Each row is a point on a landscape with many peaks, with its height.
From any point a climber steps to the highest of the 2 points nearest to it. It stops when none of these is higher. Distance is the straight distance between rows; heights are no part of it.
<890>: 105 73 85 153 80 111 75 95 70 145 105 124 110 68 109 77 119 71 102 99 70
 111 102 111 124 93  (h 8.12)
<148>: 56 127 143 47 133 75 147 99 131 64 68 70 131 136 114 138 83 92 107 123
 89 64 81 105 83 98  (h 6.56)
<53>: 73 130 98 109 139 133 84 112 57 40 77 93 116 46 66 86 75 154 97 91 111
 109 135 73 114 66  (h 2.71)
<894>: 112 75 72 143 64 108 77 84 70 149 114 129 105 84 98 85 131 71 100 99 71
 103 84 114 113 95  (h 8.59)
<43>: 90 115 113 101 127 97 111 129 127 91 80 99 136 81 77 103 94 114 76 109
 106 49 99 74 112 80  (h 2.19)
<977>: 99 97 84 109 115 123 96 74 46 55 106 71 62 87 123 69 67 116 115 61 115
 166 124 115 106 130  (h 0.53)
<8>: 136 96 75 98 48 80 110 112 114 138 128 110 102 126 92 125 138 74 92 139
 119 44 60 117 106 74  (h 2.91)
<40>: 55 120 157 58 136 97 108 102 53 16 81 72 120 102 116 124 62 125 110 117
 122 140 122 95 103 122  (h 7.64)
<862>: 128 86 103 98 71 108 94 78 101 173 125 96 68 149 121 111 73 70 88 104 76
 137 85 117 82 126  (h 6.91)
<801>: 129 94 91 107 88 108 83 78 80 133 107 93 34 138 114 74 77 79 108 89 61
 164 115 123 71 114  (h 8.56)
<857>: 137 94 95 96 45 105 117 120 125 162 137 99 133 126 115 148 114 79 94 131
 120 48 56 123 120 98  (h 2.62)
<532>: 84 118 103 143 123 127 93 122 109 120 93 103 118 56 79 82 98 99 93 100
 94 84 129 85 122 76  (h 8.02)
<674>: 90 108 104 159 110 134 80 104 87 125 99 95 115 45 91 66 98 98 103 90 78
 105 143 83 128 89  (h 7.70)
<84>: 101 97 72 94 111 96 95 76 86 71 97 105 48 97 105 73 91 127 109 71 101
 128 117 119 72 104  (h 5.80)
<217>: 108 103 120 97 117 118 109 92 78 83 112 56 98 109 126 117 81 103 107 70
 127 181 148 128 98 153  (h 3.28)
<1026>: 130 78 107 127 94 133 109 80 80 109 104 80 117 98 135 102 83 89 101 63
 106 150 145 104 101 133  (h 4.01)
<907>: 107 89 112 86 94 69 129 119 157 116 102 94 137 125 109 132 94 95 86 123
 119 57 88 88 116 113  (h 5.77)
<349>: 88 99 95 98 120 99 83 73 81 29 77 148 74 77 76 55 113 142 129 72 110 112
 102 87 87 71  (h 3.45)
<514>: 113 101 63 128 56 94 88 105 92 135 125 124 106 77 91 88 169 58 113 126
 93 75 64 112 135 70  (h 1.40)
<648>: 88 91 85 99 113 82 85 91 105 58 92 153 77 86 81 61 124 117 112 80 104 78
 81 81 80 78  (h 2.32)
<751>: 106 101 83 109 81 70 96 137 116 117 102 118 120 93 86 100 133 84 93 129
 118 33 70 101 128 75  (h 7.74)
<125>: 123 87 70 146 93 122 72 83 37 98 104 110 73 80 119 54 93 103 115 51 86
 138 132 110 99 115  (h 0.71)
<993>: 83 99 92 74 115 86 89 66 78 26 71 123 58 81 89 68 104 146 129 74 102 122
 108 104 76 86  (h 4.03)
<863>: 77 110 111 73 135 106 108 95 62 41 93 68 86 91 124 101 62 121 116 101
 125 160 121 124 93 134  (h 0.37)
<855>: 110 96 102 134 75 114 105 126 123 154 113 113 138 91 103 121 125 78 99
 125 106 60 80 104 151 89  (h 7.91)
<601>: 87 92 94 82 105 77 100 75 114 32 78 137 77 99 80 64 121 133 131 85 91 90
 69 74 69 76  (h 2.85)
<585>: 104 90 71 150 98 102 70 88 71 111 112 143 79 79 96 63 146 80 113 72 75
 112 100 104 100 95  (h 0.95)
<1133>: 107 88 72 89 93 76 94 94 115 105 116 113 56 131 92 92 114 99 91 102 89
 101 82 98 75 102  (h 5.57)
<878>: 121 88 103 119 82 118 114 120 134 155 110 110 131 109 109 135 107 80 90
 114 105 76 90 107 133 109  (h 7.52)
<1069>: 91 102 87 69 115 84 85 86 91 65 88 98 48 108 101 73 93 125 118 92 87 133
 102 118 56 105  (h 5.09)
<360>: 122 82 119 77 65 111 124 115 155 174 117 94 138 131 119 173 106 76 84
 102 112 93 94 101 98 132  (h 2.33)
<1093>: 101 103 78 124 73 94 85 121 102 127 120 129 104 73 84 87 167 60 113 120
 108 66 83 101 147 62  (h 1.51)
<276>: 95 85 94 159 97 118 81 102 80 136 101 115 112 66 104 71 108 79 100 97 74
 97 118 98 131 85  (h 7.80)
<331>: 108 89 70 111 83 93 89 88 95 136 119 111 59 126 94 97 100 87 91 95 92
 107 89 110 84 105  (h 6.26)
<821>: 84 99 100 68 100 67 93 82 119 45 92 121 73 115 84 71 116 122 130 106 79
 98 52 79 57 80  (h 3.41)
<1044>: 64 113 154 64 128 110 104 108 59 31 82 59 121 81 95 117 71 136 93 103
 137 148 139 80 113 113  (h 6.43)
<337>: 105 89 66 140 76 99 70 88 84 115 123 148 82 83 86 70 164 69 124 91 76
 100 67 103 114 95  (h 1.08)
<941>: 107 95 70 134 105 128 82 73 37 82 106 85 51 90 124 60 76 110 120 45 101
 150 133 107 89 124  (h 0.62)
<462>: 133 109 107 95 105 101 103 93 104 143 116 82 60 145 122 112 58 76 94 104
 70 161 109 135 75 132  (h 7.07)
<920>: 96 100 99 124 85 91 99 140 128 138 106 110 134 89 88 110 120 82 94 136
 112 39 89 99 146 72  (h 8.32)
<41>: 100 105 144 71 128 108 116 111 84 76 95 52 118 98 122 128 82 110 94 77
 139 167 160 130 103 149  (h 2.96)
<987>: 110 110 114 63 98 59 127 113 153 128 106 70 119 145 113 141 82 85 90 141
 102 77 75 102 88 137  (h 5.15)
<966>: 85 116 129 107 130 147 106 111 70 58 97 67 116 64 83 104 80 136 89 75
 140 145 146 83 120 109  (h 5.49)
<618>: 133 77 106 102 57 119 98 81 96 183 130 96 89 132 117 118 83 74 77 108 82
 115 67 115 99 126  (h 6.35)
<931>: 65 130 106 100 136 106 104 110 98 54 67 90 143 65 56 101 85 142 91 114
 93 53 115 58 98 54  (h 2.50)
<152>: 97 103 93 61 99 62 85 94 130 62 104 114 55 135 89 75 117 111 113 111 79
 99 51 84 56 89  (h 4.02)
<643>: 62 121 137 55 132 96 120 85 58 21 72 74 106 98 118 108 69 129 115 117
 100 118 122 95 100 102  (h 6.52)
<109>: 121 75 118 86 74 118 119 115 151 160 105 99 137 120 118 163 103 74 79 83
 105 112 113 102 106 134  (h 2.16)
<264>: 110 89 92 101 100 88 121 97 136 136 109 101 103 127 114 128 90 92 87 117
 101 90 88 108 96 118  (h 5.04)
<12>: 96 92 81 115 113 88 80 96 108 70 110 161 74 76 78 60 141 108 125 92 103
 80 63 84 95 76  (h 2.03)
<538>: 124 85 79 114 59 106 90 80 87 154 124 118 77 129 97 105 122 71 90 101 85
 98 69 118 98 103  (h 7.10)
<1011>: 128 97 79 110 51 93 104 112 110 150 127 108 117 120 104 129 123 77 97
 120 117 51 62 128 115 89  (h 2.75)
<509>: 79 117 144 62 133 105 130 90 106 57 71 69 135 90 99 111 79 124 87 117
 105 88 124 77 103 97  (h 2.31)
<149>: 127 63 129 107 59 143 96 117 108 165 99 105 152 89 121 140 101 66 76 65
 82 122 138 107 101 136  (h 1.72)
<316>: 77 110 97 125 130 113 89 110 97 99 83 114 108 67 76 75 96 109 93 92 98
 81 124 84 113 70  (h 7.69)
<449>: 132 88 105 87 52 112 120 107 140 173 129 98 127 133 116 158 105 78 89
 123 121 85 67 110 106 123  (h 2.48)
<420>: 144 100 78 85 51 72 97 108 114 115 131 118 77 131 81 113 147 74 98 136
 112 56 54 107 93 79  (h 3.22)
<649>: 89 103 89 64 89 49 114 107 129 93 90 87 95 133 103 110 106 92 96 117 101
 51 65 95 85 89  (h 4.64)
<1056>: 100 101 79 118 89 78 88 122 106 101 116 145 91 75 78 75 168 79 111 114
 107 61 69 89 133 66  (h 1.65)
<797>: 98 98 86 113 99 80 82 110 110 71 115 154 83 76 79 71 159 96 122 103 109
 61 53 84 115 74  (h 1.82)
<948>: 119 82 93 126 77 118 104 94 112 158 120 107 118 112 112 131 100 81 86 94
 95 94 89 108 116 118  (h 7.06)
<740>: 85 104 93 82 133 117 101 90 52 49 105 67 61 90 123 91 62 118 122 80 117
 171 116 127 96 133  (h 0.45)
<401>: 105 89 73 116 106 112 86 73 79 94 106 99 44 109 112 74 88 108 106 68 87
 137 121 119 71 113  (h 6.66)
<531>: 82 112 90 106 128 109 74 95 76 52 71 147 87 57 68 60 119 136 123 79 107
 100 114 85 101 57  (h 3.07)
<589>: 103 97 90 69 71 51 97 110 127 92 110 98 81 138 92 105 125 92 95 127 107
 56 52 86 79 91  (h 4.20)
<75>: 112 83 94 106 103 99 116 89 121 134 110 94 90 124 116 115 83 95 86 101
 102 108 107 115 87 124  (h 4.74)
<52>: 74 123 82 115 134 129 74 99 69 63 75 124 89 49 77 58 98 128 114 73 100
 100 133 87 109 57  (h 2.90)
<251>: 56 123 142 47 141 95 139 95 110 49 64 72 129 122 120 124 76 112 111 126
 86 76 101 102 92 97  (h 6.17)
<172>: 131 107 87 70 58 54 89 109 132 96 132 110 58 142 85 103 141 89 107 136
 104 67 44 86 82 88  (h 3.71)
<690>: 136 95 98 98 86 110 89 76 92 153 116 88 52 142 127 91 64 73 92 101 64
 158 106 126 77 127  (h 7.66)
<375>: 112 91 104 88 89 75 126 106 149 138 108 90 121 135 118 141 91 87 88 129
 113 75 81 101 100 121  (h 5.34)
<913>: 68 112 144 84 130 134 99 112 63 34 89 59 121 66 77 123 71 150 91 88 143
 155 142 73 116 95  (h 5.88)
<558>: 82 104 92 57 115 87 89 76 78 29 66 104 64 95 96 74 97 137 130 89 93 132
 100 114 66 91  (h 4.50)
<114>: 97 103 151 61 124 107 123 110 101 79 84 59 119 94 119 130 87 111 93 94
 135 141 155 125 96 135  (h 2.72)
<136>: 88 117 123 56 108 51 126 111 142 101 93 67 123 146 114 133 80 89 92 134
 89 66 65 104 71 123  (h 5.58)
<269>: 107 112 98 72 110 63 107 107 122 118 100 79 75 146 110 111 77 88 89 128
 80 108 88 126 67 125  (h 6.00)
<62>: 73 97 91 76 108 72 107 97 110 65 75 111 90 108 90 82 96 108 97 95 99 61
 90 83 85 77  (h 6.15)
<858>: 51 123 138 49 131 90 118 87 83 31 61 74 110 109 111 113 72 124 116 123
 92 95 116 90 97 92  (h 6.01)
<912>: 101 101 127 100 121 99 120 117 137 107 90 97 134 91 89 115 85 111 76 106
 116 73 118 81 112 105  (h 2.04)
<683>: 119 69 129 85 69 135 109 115 125 166 96 89 147 107 130 165 96 72 78 60
 92 118 140 117 102 133  (h 1.92)
<372>: 124 72 105 113 66 124 112 86 113 172 124 99 116 122 121 136 91 75 83 95
 91 111 76 107 98 132  (h 6.63)
<107>: 125 99 61 125 57 94 80 91 87 124 136 136 93 89 87 82 179 65 121 117 82
 86 46 109 118 82  (h 1.26)
<124>: 96 105 94 98 85 67 105 129 124 104 94 109 118 110 90 108 109 91 84 118
 118 34 78 84 118 81  (h 7.13)
<299>: 119 89 90 119 105 112 113 80 106 122 106 88 84 111 127 107 75 97 95 89
 95 129 120 112 88 125  (h 4.46)
<853>: 91 107 111 145 110 123 93 127 128 136 100 100 127 61 78 98 110 93 95 118
 91 77 111 84 144 77  (h 8.35)
<940>: 109 83 78 155 96 115 69 89 49 108 99 128 78 66 111 53 113 85 115 67 75
 123 124 108 99 96  (h 0.82)
<615>: 63 127 99 109 119 102 89 122 114 71 73 101 141 51 53 86 98 126 98 108 96
 49 101 59 107 42  (h 2.40)
<478>: 128 90 78 107 92 108 82 70 73 112 115 80 34 119 113 77 75 101 107 72 70
 161 124 121 69 122  (h 7.62)
<701>: 98 127 120 136 129 159 96 116 67 65 100 74 126 53 82 90 80 134 92 69 126
 139 151 87 125 107  (h 5.24)
<895>: 86 99 94 97 125 94 110 105 99 88 83 118 102 89 87 79 88 110 89 90 105 69
 113 92 99 79  (h 7.04)
<58>: 124 112 96 82 112 82 102 89 117 134 108 88 67 154 113 115 69 87 90 122
 78 134 94 128 73 123  (h 6.49)
<30>: 142 76 108 122 90 132 105 77 64 112 104 69 117 102 137 98 73 92 106 60
 109 179 150 113 91 153  (h 3.73)
<297>: 87 105 105 136 104 100 92 137 126 134 102 106 130 72 70 99 107 90 96 127
 105 52 97 86 142 76  (h 8.69)
<243>: 118 95 92 133 104 127 109 77 81 110 104 87 93 100 136 98 72 99 100 77 98
 141 137 110 90 127  (h 4.26)
<631>: 93 97 110 84 99 68 123 122 143 100 86 92 131 111 103 111 94 96 82 118
 114 36 79 79 113 90  (h 6.45)
<291>: 73 133 83 121 140 134 74 103 53 54 85 103 105 38 71 72 86 147 103 77 108
 114 134 87 119 60  (h 2.81)
<204>: 101 87 77 74 95 70 89 98 127 83 110 122 58 118 83 80 113 106 100 105 93
 97 69 90 66 97  (h 4.86)
<1124>: 71 103 99 68 93 58 111 105 127 69 83 101 108 125 85 96 111 93 95 102 99
 42 66 77 85 73  (h 5.26)
<667>: 114 95 111 111 104 130 110 80 64 93 112 53 95 107 138 100 75 97 105 65
 118 190 141 117 91 156  (h 3.47)
<930>: 116 89 73 132 58 104 81 89 79 159 128 118 102 107 96 97 134 69 94 102 84
 92 64 121 108 96  (h 7.88)
<806>: 76 120 132 77 132 119 114 92 85 46 71 78 128 73 84 105 78 140 89 109 104
 87 131 73 105 76  (h 2.47)
<122>: 76 120 125 53 110 59 141 112 147 87 81 64 129 132 114 125 83 87 99 127
 94 50 66 99 87 111  (h 5.99)
<502>: 73 116 108 105 126 85 93 135 120 96 74 107 143 75 64 85 96 112 87 112
 101 41 94 61 112 61  (h 2.29)
<279>: 70 127 106 97 137 119 95 103 83 45 71 99 132 53 70 93 76 152 90 101 103
 80 124 70 102 66  (h 2.60)

For each start below, name the point where the climber stops.
<806>: <801>
<502>: <801>
<701>: <40>
<601>: <894>
<531>: <801>
<337>: <894>
<977>: <894>
<269>: <801>
<857>: <297>

Two climbers start at each pair of points below. Name the first point that both come to, or write -.
<243>, <740>: -
<449>, <948>: <297>
<43>, <62>: -
<895>, <631>: <297>
<907>, <360>: <297>
